The views of a scene show one set of named points, each view turned or mirrored, shifted and resized as a whole, with a little noise and some points left out.
(in the rows, 128 means zero)

Scene 1
View 1
q_480: [123 140 138 105 148  93 125 150 140 139 110 162 141 141 135 105 121 152
 106  97 124 131 132 142 113 126 115 136 131 116 104  96 137]
q_55: [131 170 127  90 142 109 109 153 118 160  98 147 155 120 109  78 135 129
 133  82 125 119 105 136 117 107 119 150 190 123  83  78 141]
q_529: [129 128 151 130 137 121 120 132 142 132  95 158 131 133 145 116 115 157
 102 117 124 134 130 145 131 130 131 129 119 112  99  94 128]
q_576: [134 152 137 108 138 117 113 143 125 150  96 152 146 124 120  90 129 140
 124  96 125 127 114 139 127 115 126 143 162 120  90  83 136]
q_124: [130 145 120 108 148 112 124 145 136 149  97 142 153 129 127 110 120 142
 125 105 119 123 125 141 118 125 128 132 136 116  93  88 134]
q_373: [135 140 164 150 127 147 108 127 122 151 101 150 127 136 143  83 133 144
 108 105 131 140 120 136 141 113 134 141 162 111 105  86 116]
q_185: [131 143 133 115 144 122 119 140 134 148  93 146 145 126 128 104 121 143
 121 103 123 127 122 139 127 124 131 134 143 117  92  87 131]
q_387: [146 135 127 150 141 163 123 119 125 161  90 121 146 117 128 107 123 134
 136 121 121 129 121 136 145 123 150 125 145 107  96  84 111]
q_50: [128 140 106  86 157  91 133 152 143 142  94 146 159 126 122 124 111 145
 128 104 115 117 131 146 110 130 121 130 115 121  89  92 146]
q_398: [135 129 143 150 141 144 121 127 132 148 105 140 136 136 144 107 124 149
 117 115 126 138 133 137 134 128 139 129 135 104 114  91 113]
q_988: [135 141  94 129 165 132 136 145 130 166 114 115 166 134 124 110 123 135
 141 106 116 124 137 134 117 130 137 127 130 106 113  92 118]
q_530: [127 123 180 130 117 119 112 123 149 115  81 178 114 132 157 118 109 164
  84 123 129 140 124 151 143 126 130 130 114 120  90  92 134]
q_923: [134 163 132 117 142 129 111 146 116 169 108 141 151 130 117  73 143 131
 133  82 129 127 111 130 123 107 126 150 190 112 102  79 127]
q_356: [137 134  84 125 174 123 144 146 139 161 111 112 168 133 129 127 114 140
 143 114 112 122 146 138 113 139 137 120 108 104 115  96 119]
q_957: [125 109 144 137 145 116 132 130 158 124  95 156 131 140 157 141 101 166
  98 131 119 138 147 150 131 144 132 117  78 110 109 103 129]
q_482: [144 149 142 159 133 168 113 125 111 172 104 126 143 127 129  74 140 128
 135 101 128 135 114 127 143 110 145 142 185 104 106  80 106]
q_919: [135 135 134 145 143 141 124 132 127 155 105 135 142 132 137 102 125 143
 120 109 123 135 129 136 131 124 138 132 141 107 109  92 117]
q_827: [142 121 153 157 129 159 119 112 136 137  82 139 128 122 148 122 113 148
 115 136 121 137 124 143 152 129 150 119 117 111  93  88 115]
q_569: [146 141 131 118 129 147 117 117 135 146  61 136 145 101 121 119 109 135
 132 128 118 121 106 147 149 121 148 125 140 122  63  75 131]
q_678: [128 118 140 135 144 120 130 132 149 132 100 148 134 138 151 129 110 159
 105 124 122 137 143 145 130 138 133 121  97 109 112  99 123]
q_111: [134 139 123 125 149 125 126 139 135 151 103 139 149 133 134 109 122 143
 125 109 121 128 129 136 125 125 131 130 133 110 104  91 126]
q_538: [134 128 185 176 121 157 104 117 124 144 111 157 115 145 160  84 135 153
  94 108 137 152 125 131 147 119 136 140 156 104 122  91 105]
View 2
q_55: [199 203 203  72 106 193  92  87 105 110  65 108  58 160 135 118 183 188
 171  95  96  50 143 112  20 154 129 145 110  39 172 130 193]
q_678: [146 104 109 149 144 179  94  54 159 131  75 122 129 166 113 168 111 119
 140 132 108  67 131 133 106 111 115  87 148 181 151 189 146]
q_923: [219 202 190  89 103 195  79 109 102 112  79 126  52 154 119 114 158 165
 164  82  82  27 143 114  27 155 161 136 116  70 159 151 175]
q_398: [180 131 137 160 137 188  80 101 124 118  86 135 105 157  86 142 112 125
 141 105  92  46 139 122  87 120 161  95 134 156 146 183 147]
q_988: [146 198 209 119 124 200  60  71 162 157  64 135  99 145 121 122  76 120
 141 119 116  32 172 129  49 135 152 115 140 150 150 145 153]
q_373: [222 130 123 154 127 185  81 128  94  97  96 135  79 155  81 136 149 140
 159  84  72  39 119 120  79 128 177 102 127 115 151 183 155]
q_480: [175 142 123  87 109 180 102  42 156 130  55 114  99 173 151 153 159 152
 161 127  98  58 129 131  66 145  91 117 132 131 165 185 167]
q_827: [156  97 139 202 173 184  94 104 105 107 104 124 124 158  68 157 111 129
 132 108 109  78 136 120 113  82 164  76 138 147 145 164 145]
q_569: [142 133 202 173 178 188 110  86  90  99  99  95 110 157  85 144 137 171
 134 107 133  97 151 112  84  80 147 104 121  76 161 112 175]
q_529: [171 106 113 142 141 180 103  67 132 114  78 116 109 169 108 164 144 139
 149 117  99  70 125 125 100 115 117  94 138 147 157 183 155]
q_919: [183 146 152 144 135 192  74 101 125 121  84 130  96 153  99 136 116 127
 145 102  92  47 142 122  75 125 163 100 131 140 144 172 152]
q_111: [163 155 166 122 132 188  86  72 139 130  72 122 101 161 116 138 119 140
 151 116 106  52 149 125  68 129 137 108 132 132 154 158 160]
q_538: [244  98  75 176 123 182  78 143  94  89 109 143  81 157  67 144 145 119
 161  76  52  30 104 120 104 131 189  85 135 147 137 221 141]
q_482: [223 173 184 160 128 197  61 154  78 102  99 142  65 140  64 109 120 135
 147  69  73  23 146 112  59 131 219 109 122 100 141 155 155]
q_387: [164 153 196 176 155 193  72 112 101 119 100 128 101 148  75 127  95 131
 132  96 110  50 152 117  83 101 187 100 129 127 143 142 150]
q_124: [167 151 154 102 119 186 100  58 140 122  63 116  97 166 135 144 154 159
 160 119 106  60 139 128  65 135 107 118 131 112 165 157 169]
q_576: [191 166 166 106 124 187  96  86 111 106  76 115  78 162 121 132 164 169
 161 104  94  55 136 118  53 137 130 124 120  78 168 149 177]
q_530: [179  59  65 164 153 173 120  72 116  88  96 106 117 183 101 181 180 150
 154 116  94  91  99 124 124 104 102  82 134 137 164 197 161]
q_185: [163 151 163 119 134 188  99  74 129 118  76 115  96 162 119 138 143 159
 151 114 109  62 140 122  65 124 121 114 126 111 162 154 168]
q_957: [126  75  88 162 157 179 101  36 171 139  74 119 148 175 114 185 110 117
 141 141 119  86 130 135 128  99  98  76 149 201 155 199 144]
q_356: [114 189 211 121 134 198  64  42 183 170  57 132 123 147 125 130  62 111
 130 139 130  46 181 130  58 127 132 107 141 175 143 149 146]
View 3
q_957: [128  99 142 103 125 109  78 127 120 136 139 140 162 134  92 108 134 108
  57 144 194 148 170  95 179 148 175 117  82 177 180 156 129]
q_919: [125 132 121 153 107  80  90 121 146 151 118 140 137 143 119 146 123 112
 107  96 142 115 146 122 135 114 150 134 137 162 130 137 141]
q_827: [117 110 109 136 134  78  62 126 128 172 142 131 110 147 138 146 137 112
  96 117 150 138 150  70 155 123 161 125 112 194 147 142 156]
q_480: [129 147 161 164  82 103 106 126 136 109 132 157 173 117  75 118 116 122
  93  97 171 143 145 171 139 122 194 115 113 159 137 130 131]
q_50: [127 147 167 177 117 100 128 128 114 102 132 149 204 108  81  82 140 112
 130 115 170 161 134 159 119 119 184 114 122 171 164 124 146]
q_988: [131 134 129 159 131  78 134 122 134 132  97 131 188 142 104 111 140  95
 142 104 137 109 142 139 112 114 125 139 160 144 154 127 134]
q_55: [122 185 150 231  83  76 114 123 137 120 132 157 154 118 111 137 110 131
 162  59 126 146 108 184  87  84 192 115 154 170 105 106 167]
q_538: [122 125 102 132  70  78  42 121 167 170 131 146  73 156 131 199  95 129
  56  80 142 106 168 112 167 115 165 130 118 159  94 150 128]
q_569: [112 139 130 191 138  72  85 127 111 160 156 137 127 129 149 116 149 117
 151 106 139 161 117  83 121 102 185 111 129 215 144 124 185]
q_373: [120 145 116 163  82  76  67 124 155 159 130 149  97 145 129 177 103 126
  96  75 133 119 145 124 141 105 170 129 134 167 100 134 143]
q_678: [124 111 139 120 116 100  88 131 127 136 132 138 159 133  96 119 134 111
  75 128 173 138 162 111 161 138 167 124  99 170 163 149 129]
q_482: [122 149  96 183  97  56  82 120 163 174 115 134  99 156 152 183 113 117
 132  64 106  95 131 119 113  90 136 145 166 161  93 127 156]
q_387: [121 130 107 163 133  61  93 122 134 167 123 128 127 150 142 140 140 105
 135 100 125 117 137  89 123 106 137 138 150 179 139 134 163]
q_124: [125 152 153 175  98  91 107 125 130 121 131 153 168 122  92 120 121 118
 114  94 158 147 137 154 127 114 188 117 127 167 136 126 147]
q_398: [127 125 118 139 106  81  83 123 143 153 124 139 131 148 117 147 125 109
  95 103 148 117 152 112 145 121 151 130 128 165 136 145 136]
q_529: [122 129 143 142 103  94  79 126 132 140 142 148 142 131 103 130 124 122
  84 107 170 146 150 119 153 128 184 118 104 176 141 140 140]
q_576: [120 165 147 197  88  84  99 124 139 130 137 150 139 123 114 137 115 127
 130  79 143 143 125 158 112  99 190 118 138 174 115 119 155]
q_185: [120 149 145 178 105  90 100 126 131 131 133 148 155 129 108 125 127 121
 124  97 149 146 135 140 126 109 181 119 129 176 135 125 152]
q_111: [127 142 135 164 112  84 108 124 132 134 121 140 160 133 105 123 131 113
 118  96 148 131 142 135 126 117 159 126 135 163 141 131 143]
View 4
q_923: [171 125  87  97  89 158 115 160 117 140  95  86  77 140 175 147 180 126
 161 141  86 124 118 157 151 140 147 202 127 125 105 130 126]
q_957: [124 113 185 139 114 119  84 129 139 152 129 143 144  94 125 100  81 150
  95 117  99 103 155 109  64 106  92  95 142 143 131 139 123]
q_988: [157 157 125 109  96 159 113 150 110 148  88 103 142 141 141 113 130 124
 141 169 135 152 110 128 114 110 112 163 137 119 123 131  85]
q_576: [160 120 109 116  91 129 114 135 132 138 106 100  80 137 162 139 162 130
 134 130  71 122 121 144 123 136 129 174 115 130 108 133 131]
q_356: [149 165 140 120  94 155 111 141 120 153  84 106 165 144 129 100 112 122
 130 178 144 150 109 114  89 101  93 146 135 119 123 135  73]
q_50: [155 143 130 141  83 126 112 104 155 148  98 102 121 160 132 125 132 115
 104 155  79 117 118 121  66 120  93 149 106 135 110 143  92]
q_530: [127  81 162 134 114  97  86 131 140 139 148 139  92  82 147 123 113 162
  99  82  54  88 156 127  94 131 117 111 133 149 121 140 163]
q_529: [137 107 149 125 105 120  94 138 133 142 126 127 112 104 146 122 118 147
 115 112  80 108 142 126 100 121 114 131 136 137 122 138 137]
q_480: [164 112 132 124  85 148  92 122 161 151 107 105  99 132 148 135 129 120
 115 135  71  88 140 134  83 122 113 152 135 141 104 141 112]
q_373: [145  96 128  99 110 138  97 174 108 139 121 117  87  91 172 133 144 155
 147 108  91 113 141 148 153 136 147 157 148 128 123 127 153]
q_185: [151 127 124 124  96 126 111 134 128 138 108 105 101 133 152 128 143 133
 128 133  84 124 120 134 111 127 117 158 120 133 118 133 122]
q_111: [150 129 132 117  97 141 107 145 122 145 103 109 119 127 145 119 131 132
 131 139  99 128 125 131 112 119 117 152 132 127 119 132 113]
q_827: [114 117 161 120 130 100 108 164  89 134 130 138 126  87 147 103 114 172
 124 103 103 143 133 125 128 124 117 116 129 128 137 128 147]
q_569: [125 136 128 132 122  72 135 137  96 119 119 119 102 132 142 118 155 160
 123 113  78 172 102 129 124 134 113 147  84 118 128 126 142]
q_482: [146 122 107  82 113 148 112 194  79 134 106 105  97 100 176 130 162 153
 175 121 118 153 116 156 184 137 157 179 146 115 126 121 140]
q_124: [157 124 121 124  90 135 106 126 145 144 104 104 101 135 148 130 139 124
 123 136  79 111 127 132  99 126 117 157 122 137 111 140 119]
q_55: [174 129  83 115  82 137 124 126 136 137  91  81  64 161 167 153 190 116
 146 143  63 125 110 157 133 146 135 207 104 127  96 132 121]
q_678: [137 115 163 128 108 128  87 137 133 151 121 128 135 101 133 106  94 145
 111 125  99 109 149 115  84 111 102 112 146 138 128 139 119]
q_387: [132 138 135 105 120 121 122 175  82 135 109 116 126 113 150 114 138 154
 147 131 125 167 114 136 148 123 127 153 127 115 135 124 129]
View 5
q_185: [142 127 122 155 122 118 126 171 151 117 120  78 102 108 127  90  87 115
 143  99 141 149 105 156  85 126 121 117 147 135 130 134 131]
q_50: [171 103 131 152 164 123 127 202 149 142 115  91 113 116 145  64 108  99
 142 102 125 168 131 159 109 122  93 118 152 152 127 158 138]
q_538: [121 189 138 162  56 104 139 115 189  72 148  81 112 118  91 121  73 132
 166 116 200 147  77 167  47 132 167 110 128 120 126  64 124]
q_530: [122 162 137 154 125 124 135 148 181 108 124  66 167 167  75  83 111 101
 146  84 183 197  76 178  67 150 114  95 135 126 144  81 128]
q_356: [199  99 167 147 146  96 132 181 160 125 157 113  99  78 132  98 113 127
 167 109 133 149 162 109 120 106 126 146 154 167 124 155 130]
q_923: [124 140  87 157  83 122 125 169 138 104 108  74  48  71 162 102  50 125
 143 125 129 110  97 174  69 117 141 121 142 121 116 145 132]
q_827: [129 142 157 156 118  99 126 142 173  92 152  58 142 111  69 125 113 129
 159  71 166 165  91 117  89 138 147 131 146 130 144  98 119]
q_124: [151 129 120 154 130 123 129 179 156 123 117  85 103 113 140  79  89 105
 143 109 137 159 111 169  85 124 112 114 143 139 127 138 137]
q_480: [167 136 124 152 126 131 139 183 163 132 110 110 106 133 157  57  82  96
 149 130 150 171 125 198  81 117  99  99 136 147 121 132 146]
q_678: [168 136 165 151 135 108 141 158 186 115 148  99 144 134  97  89 117 111
 163  97 172 183 123 145  94 128 119 116 136 153 137 103 132]
q_529: [147 145 142 154 126 118 133 156 176 111 132  82 134 134 103  90 105 110
 155  97 168 176 104 161  82 133 120 109 139 140 131 106 129]
q_373: [119 163 121 159  78 111 131 138 166  88 133  69  96 104 112 117  72 129
 153 107 170 142  83 164  59 129 153 114 137 119 129  97 126]
q_576: [126 135 103 157 110 123 124 176 144 115 104  69  82 102 144  90  73 117
 136 106 130 141  94 176  77 128 123 110 142 124 126 140 132]
q_919: [147 142 139 153 102 103 133 152 166  96 143  86  98  91 117 112  89 127
 160 107 154 140 110 142  82 122 145 125 142 138 129 116 128]
q_957: [176 136 181 150 151 104 141 157 195 117 154 102 174 148  78  84 133 105
 167  89 183 200 124 140  97 136 114 112 139 158 141  96 128]
q_111: [156 130 137 154 120 109 133 168 160 113 132  88 103  95 126  94  92 121
 154 107 144 151 118 146  89 121 129 126 146 143 128 133 129]
q_398: [149 145 151 154 110 105 135 145 176 101 148  85 125 113  98 106 103 125
 161  98 166 165 106 140  82 127 140 123 141 139 134 101 125]
q_55: [120 125  73 161 103 136 120 190 122 119  92  64  54  83 172  86  54 115
 127 118 112 123  93 184  78 119 120 115 146 123 121 162 136]
View 6
q_387: [124  96 136 139  86 154 112 174 147 145 134 173 134 107 136 157 182 156
  66 141 177  91 148  90 154 170 106 146 115 137 158 135  92]
q_576: [ 99  97  98 151 129 148 123 141 165 145 167 141 166  98 130 122 159 179
 114 142 167 130 152 103 176 170 115 144 133 124 145  98 149]
q_678: [158 112  92 176 131 145 164 146 131 112 131 138  97 124 193 121 175 133
  70 134 144 110 122 141 108 171  80 122 143  90 154 156 151]
q_919: [116 116 101 145 122 142 130 163 150 139 157 153 134 104 140 155 170 163
  74 133 172 102 147 108 144 170 104 135 139 125 160 132 132]
q_480: [124 109  69 171 165 146 159 128 160 122 168 118 141 111 162  97 150 171
 117 133 145 148 135 141 145 176 104 129 158  97 153 117 191]
q_530: [139 115  68 198 113 124 148  85  78 104 143 124 109 116 197 153 147  84
  82 144 169 126 120 160 141 154  71 111 131  76 114 103 162]
q_398: [131 124  92 152 116 140 136 160 139 134 156 151 125 108 150 168 172 151
  64 131 169  99 138 117 130 167  94 128 133 119 159 135 133]
q_529: [136 111  85 178 125 141 148 129 125 118 145 133 117 114 175 133 160 131
  81 140 158 121 128 138 134 165  90 126 138  95 142 125 154]
q_957: [176 112  89 191 129 145 180 138 115 100 115 131  73 135 219 111 172 114
  65 138 136 110 107 156  98 168  69 119 144  74 149 164 150]
q_124: [118  96  92 166 146 153 142 135 164 131 156 131 150 107 154 102 156 173
 115 139 154 142 140 124 161 174 109 135 145 109 148 111 165]
q_185: [115  92 101 161 130 152 134 137 156 134 152 137 148 107 148 112 160 165
 107 144 158 133 145 116 163 170 111 140 135 114 146 110 151]
q_988: [139  93 131 140 145 175 152 193 202 139 136 149 130 118 150  81 181 208
  91 136 142 114 143 100 133 186 118 155 142 127 184 163 130]
q_373: [ 95 129  79 150 111 124 115 142 128 139 178 152 149  95 127 198 160 141
  72 132 196 103 147 114 159 168  97 123 127 124 138 101 144]
q_569: [123  63 150 163  71 157 108 124 127 137 107 156 143 111 161 112 169 133
 102 164 169 124 143  99 188 162 107 162  94 123 125  92  89]
q_356: [157  91 135 145 145 178 163 201 206 136 126 149 117 125 164  71 190 203
  89 138 126 108 139 102 117 185 112 154 144 119 188 180 125]
q_538: [106 157  52 156 104 108 120 146 102 137 187 151 132  94 133 249 158 109
  35 120 203  84 141 127 137 161  81 104 136 116 144 116 145]
q_50: [140  75 109 169 159 171 160 135 181 126 134 121 138 120 172  38 162 188
 134 150 129 156 134 126 155 178 114 153 147 102 155 123 165]
q_827: [141 104 114 166  79 135 127 142 101 127 119 165 104 117 174 163 175 109
  54 145 173  88 127 117 139 165  81 130 108 110 138 134  99]
q_111: [125 103 103 156 133 154 140 154 166 139 150 141 136 109 146 114 169 170
  93 136 158 121 146 111 146 175 107 142 141 123 159 131 146]
q_923: [ 71 110  90 133 137 147 108 153 179 161 191 144 189  84  91 147 154 200
 115 137 186 131 167  90 191 177 129 144 143 145 154  86 157]
q_482: [ 80 119 107 122  94 138  92 177 153 163 179 176 166  83  95 205 170 169
  66 131 204  91 165  81 172 175 115 137 118 155 154 108 111]
q_55: [ 73  85  99 146 143 154 109 125 187 157 177 133 200  86  99 107 146 204
 146 147 176 159 166  95 208 175 134 153 138 139 139  66 167]

In a view up to two points have been moved. Name them for each view, in the order of its rows, or write -.
view 1 -> q_124
view 2 -> -
view 3 -> -
view 4 -> -
view 5 -> q_480, q_398
view 6 -> q_576, q_988

Scene 2
View 1
q_837: [ 60 113  58  34 152 179 118 109  95 183 144 110 148  92 116 123  99 176
  80 177 169 138 189 158  91 174 162  99 136 153 114 114  97]
q_45: [ 40 136  24  46 115 213 152  98 137 188 163  94 155 114 128 100  74 207
  60 162 183 144 202 179  80 164 174  99 128 143  97 110 112]
q_231: [104 112  42  67 117 154 148 150 122 174 172  64 156 124  97 110  68 161
 126 201 185 130 162 208  57 113 154  87 142 129  98 139 108]
q_75: [126  91  80 102 116 156  97 167  95 170 115  59 134 130  98 101  92 142
 136 160 139 116  82 183 123  78 132  82 188 101 124 109 129]
q_358: [177 104 136  96 170 113  74 221  70 180 138 103 113  80 108  86 100 102
 150 222 187 102  94 150 135 102 137  55 161 165 185 145  91]
q_478: [ 95 122  60  87 118 187 117 147 118 180 133  84 135 115 122  82  85 171
  92 157 164 124 126 167 123 115 153  81 162 128 128 104 123]
q_870: [ 78  84  44  50 130 154 125 114  95 166 143  65 161 126  81 144  91 163
 125 173 146 136 161 204  58 123 142 107 163 107  77 120 116]
q_350: [ 85  99  69  66 135 170 102 132  91 177 127  86 141 109 105 119  98 162
 103 161 146 128 133 171 108 127 147  93 168 121 114 106 116]
q_494: [101  83  58  65 132 138 117 139  93 165 143  62 153 127  82 137  89 147
 142 180 151 131 137 203  66 105 137  98 167 107  90 124 115]
q_24: [106 112 103  73 159 172  81 153  81 188 119 112 123  86 121  98 107 151
  94 170 158 124 126 134 145 139 149  76 162 149 156 106 106]
q_376: [112 125  69  82 129 169 122 163 115 181 151  89 137 110 120  86  79 161
 106 185 182 122 139 176 105 120 154  77 149 144 135 125 109]
q_683: [ 82  90  64  63 135 170 104 123  90 173 122  78 144 115  96 125  99 162
 109 157 139 131 134 177 101 125 142  97 173 112 106 107 118]
q_916: [123  91  95  74 151 142  89 162  76 173 125  87 131 103  97 115 102 137
 131 184 151 122 114 168 115 115 137  83 173 129 136 122 109]
View 2
q_358: [136 111  61 137  93  86 120 138 142 165 128 129 157 139 132  95 124 112
 125 171 151 135 107 127 204 169 189 150  76 188 155 126  72]
q_837: [125 141 140 150 125 140 126 104 129 134  86 149  87 122 152 119 141 168
 146 142  99 124 138 133 143 136 115 158 129 141 109 167 113]
q_916: [132 128 120 107 103 127 109 119 133 169 119 134 117 134 155 105 122 146
 122 165 145 132 130 131 168 153 148 152  98 173 147 140  99]
q_683: [131 140 154  98 113 146 105 110 126 166 114 135  97 129 164 117 123 164
 129 157 133 128 144 132 148 144 121 156 115 163 136 147 117]
q_75: [135 138 147  80  95 134  89 124 134 189 148 120 131 132 158 115 107 138
 116 165 154 127 136 132 166 150 134 156 104 185 156 125 117]
q_376: [134 138 131 139 107 118 106 119 132 160 129 127 134 125 139 118 120 135
 145 150 115 121 129 134 158 138 125 157 128 168 127 132 118]
q_24: [125 129 117 125 112 129 117 127 148 152 112 138 121 130 157 126 134 134
 128 145 132 126 130 118 193 157 133 170 104 159 129 174  97]
q_231: [141 145 143 138 110 120 104 104 111 162 122 129 118 125 134 101 115 157
 150 161 108 121 129 150 116 126 128 137 138 174 127 104 129]
q_350: [129 140 146 108 112 142 105 113 131 161 115 136 104 128 159 118 126 158
 130 153 130 128 138 128 154 144 121 159 118 162 131 150 116]
q_494: [136 139 149 102 106 136 102 102 112 170 117 133  99 132 153  98 117 171
 132 171 134 131 138 145 123 139 137 137 118 174 146 115 121]
q_45: [129 156 171 152 124 143 108 101 124 143 113 132 106 111 144 136 127 156
 158 131  84 112 142 134 125 118  81 161 161 146  97 150 145]
q_870: [134 144 160 106 116 146 106  96 110 162 108 138  83 129 159 101 123 183
 139 166 124 127 144 147 112 134 125 141 126 165 136 127 126]
View 3
q_478: [154 117 148 139 140 140 104 132 128 121 126 134 133 138 127 129 103 132
 117 126 145 153 112 139 152 146 142 106 118 121 134 130 121]
q_24: [150 127 139 125 155 140 108 133 136 137 121 130 152 148 125 126 114 115
 120 128 151 141 116 147 162 143 133 108 127 130 140  93 132]
q_45: [159  93 149 174 151 129  99 131 131 119 142 131 112 142 133 124  95 119
 100 120 163 168 142 164 172 128 150 104 137 134 132 168 113]
q_837: [149 109 145 150 154 124 111 137 139 129 136 133 129 151 133 125 103 102
 108 118 161 156 149 165 179 132 136 109 149 135 133 137 124]
q_494: [138 129 162 117 123 125 122 151 139 110 128 146 132 151 131 138  97 118
 123 116 134 153 143 134 156 159 129 115 142  98 125 149 122]
q_916: [141 135 150 108 138 136 119 142 137 125 117 139 151 151 127 132 110 118
 127 120 139 139 124 137 153 159 129 112 132 109 130 109 129]
q_358: [149 138 141  73 148 156 124 134 132 135  96 127 175 166 123 109 125 119
 130 119 139 124 108 153 136 171 148 110 130  95 123  83 138]
q_231: [150 111 160 128 129 134 117 141 132 109 125 138 127 155 132 120  99 125
 114 112 141 158 139 155 148 157 152 110 140  96 117 167 117]
q_350: [144 127 150 134 139 130 112 141 136 122 131 139 135 144 129 138 102 120
 120 123 143 153 129 136 164 145 127 110 132 122 136 125 124]
q_75: [142 139 155 111 124 141 114 145 131 114 119 144 143 139 124 143 101 136
 131 126 127 146 108 115 142 164 128 110 116 102 132 121 125]
q_870: [139 122 159 136 131 120 117 151 140 113 137 145 125 148 132 139  96 113
 117 116 142 159 150 141 166 148 127 113 146 112 129 153 119]
q_683: [140 128 154 134 134 127 113 146 138 119 132 142 134 143 130 143  99 118
 121 123 140 153 134 132 163 146 122 112 133 119 135 130 124]
View 4
q_376: [158  82 131 126 133  91 101 139 105 124 175  86 149 146 123 146 103 118
 131 111 104 143 119 124 129 120 120 110 157  97 160 156 125]
q_231: [152  52 119 119 121  95 109 150 104 139 216  95 184 106 100 149  79 133
 145  87  86 140 105 125 132 117 137 123 164  87 147 167 126]
q_45: [199  85 141 107 123  91 122 156  99 121 164  71 184  97  35 152 107 136
 123 114 112 147 116 166 108  46 117 134 202  76 122 140 112]
q_916: [124  82 142 103 139 121 117 135 111 127 171 106 165 153 171 156 111 108
 124 115 114 126 115 116 119 133 161  87 118  99 174 174 126]
q_358: [ 97  81 108 134 134  91  79 122 120 127 162 102 115 199 212 134 101 101
 122 134 108 139 134  69 142 181 158  66 101 113 189 148 127]
q_683: [148  86 161  90 140 129 136 140 101 123 176  99 189 122 133 165 117 111
 123 108 118 121 104 150 105  93 150 101 140  88 161 180 122]
q_478: [172  98 156 117 148 105 115 137  96 118 168  80 156 148 123 156 119 111
 135 113 116 138 113 147 116 107 107 112 157  94 167 171 129]
q_75: [144  90 163 110 156 129 128 129  97 125 196 101 166 154 185 166 113 100
 146  91 109 122  96 135 121 147 121 103 124 101 194 209 142]
q_870: [146  56 145  84 127 129 141 151 103 134 207 109 215  91 112 167  96 127
 131  85 101 121  95 146 111  87 167 112 151  82 144 183 123]
q_837: [157  80 134  93 119 102 120 150 112 119 143  87 180 112  81 149 113 129
 101 133 122 136 128 145 103  53 163 103 163  82 125 130 102]
q_24: [137 108 152 105 144 112 112 125 109 111 131  92 135 175 166 149 135 102
 106 142 134 133 131 125 107 111 145  79 121 101 172 152 118]
q_350: [150  90 158  93 140 125 131 138 102 120 167  96 176 132 133 162 119 112
 122 115 119 127 110 148 108  96 145 101 139  91 160 171 121]
View 5
q_916: [ 88  94 137 117  93  68  98 102 182  95 130 111 150 126 130 129 106  90
  98 117 183 124 145 150 112 141 142 111  72  85 129 133 112]
q_837: [106 132 130  85 120 136  93  95 155 114 119 129 133 126 135 193 112  36
  19 101 165 133 103  86 121 142 109  78 102  58 176 103 101]
q_231: [122 103 125  70 106 115  98 149 186 147 126 153 148 122 143 181 125  92
  76 150 154 121 114  98 156 123 110  85 122 112 100 118 127]
q_870: [113 127 125  57 115 113  91 115 188 117 112 128 141 136 142 190 129 116
  44 161 160 132 159 118 136 162 108  90 124  71 129 113 134]
q_45: [145 148 113  66 118 161  94 108 133 133 135 139 114 128 128 226 133  17
  30 135 172 147  95  44 154 142  78  60 119  84 144  87 110]
q_376: [115  99 126 111  94  99  99 120 164 126 145 130 136 118 126 159 113  46
 100 119 178 132 107 100 139 119 119  92  84 110 113 119 106]
q_683: [115 126 127  90 104  95  92  89 169  94 130 108 129 135 131 173 122  88
  68 141 186 140 163 123 122 166 114  97  95  71 135 114 120]
q_478: [131 120 123 111  92  95  97  97 148 107 154 111 120 127 119 168 123  45
 103 134 200 147 128  96 138 144 110  92  77 105 110 114 107]
q_350: [112 124 126  97 102  98  91  90 164  98 131 108 128 132 127 168 120  74
  73 130 188 140 149 118 123 158 118  97  85  76 135 116 113]
q_494: [108 107 129  73 104  94  94 126 199 120 117 125 148 128 142 167 125 124
  74 158 162 125 161 135 136 153 121  99 112  88 112 124 135]
q_75: [117 102 130 112  80  57  95 102 179  98 147  99 131 130 124 138 123 110
 135 157 201 139 175 143 129 156 128 114  72 109  86 132 125]

In a view up to two points have been moved. Name them for each view, in the order of its rows, or write -.
view 1 -> -
view 2 -> q_358, q_45
view 3 -> q_870
view 4 -> q_24
view 5 -> -
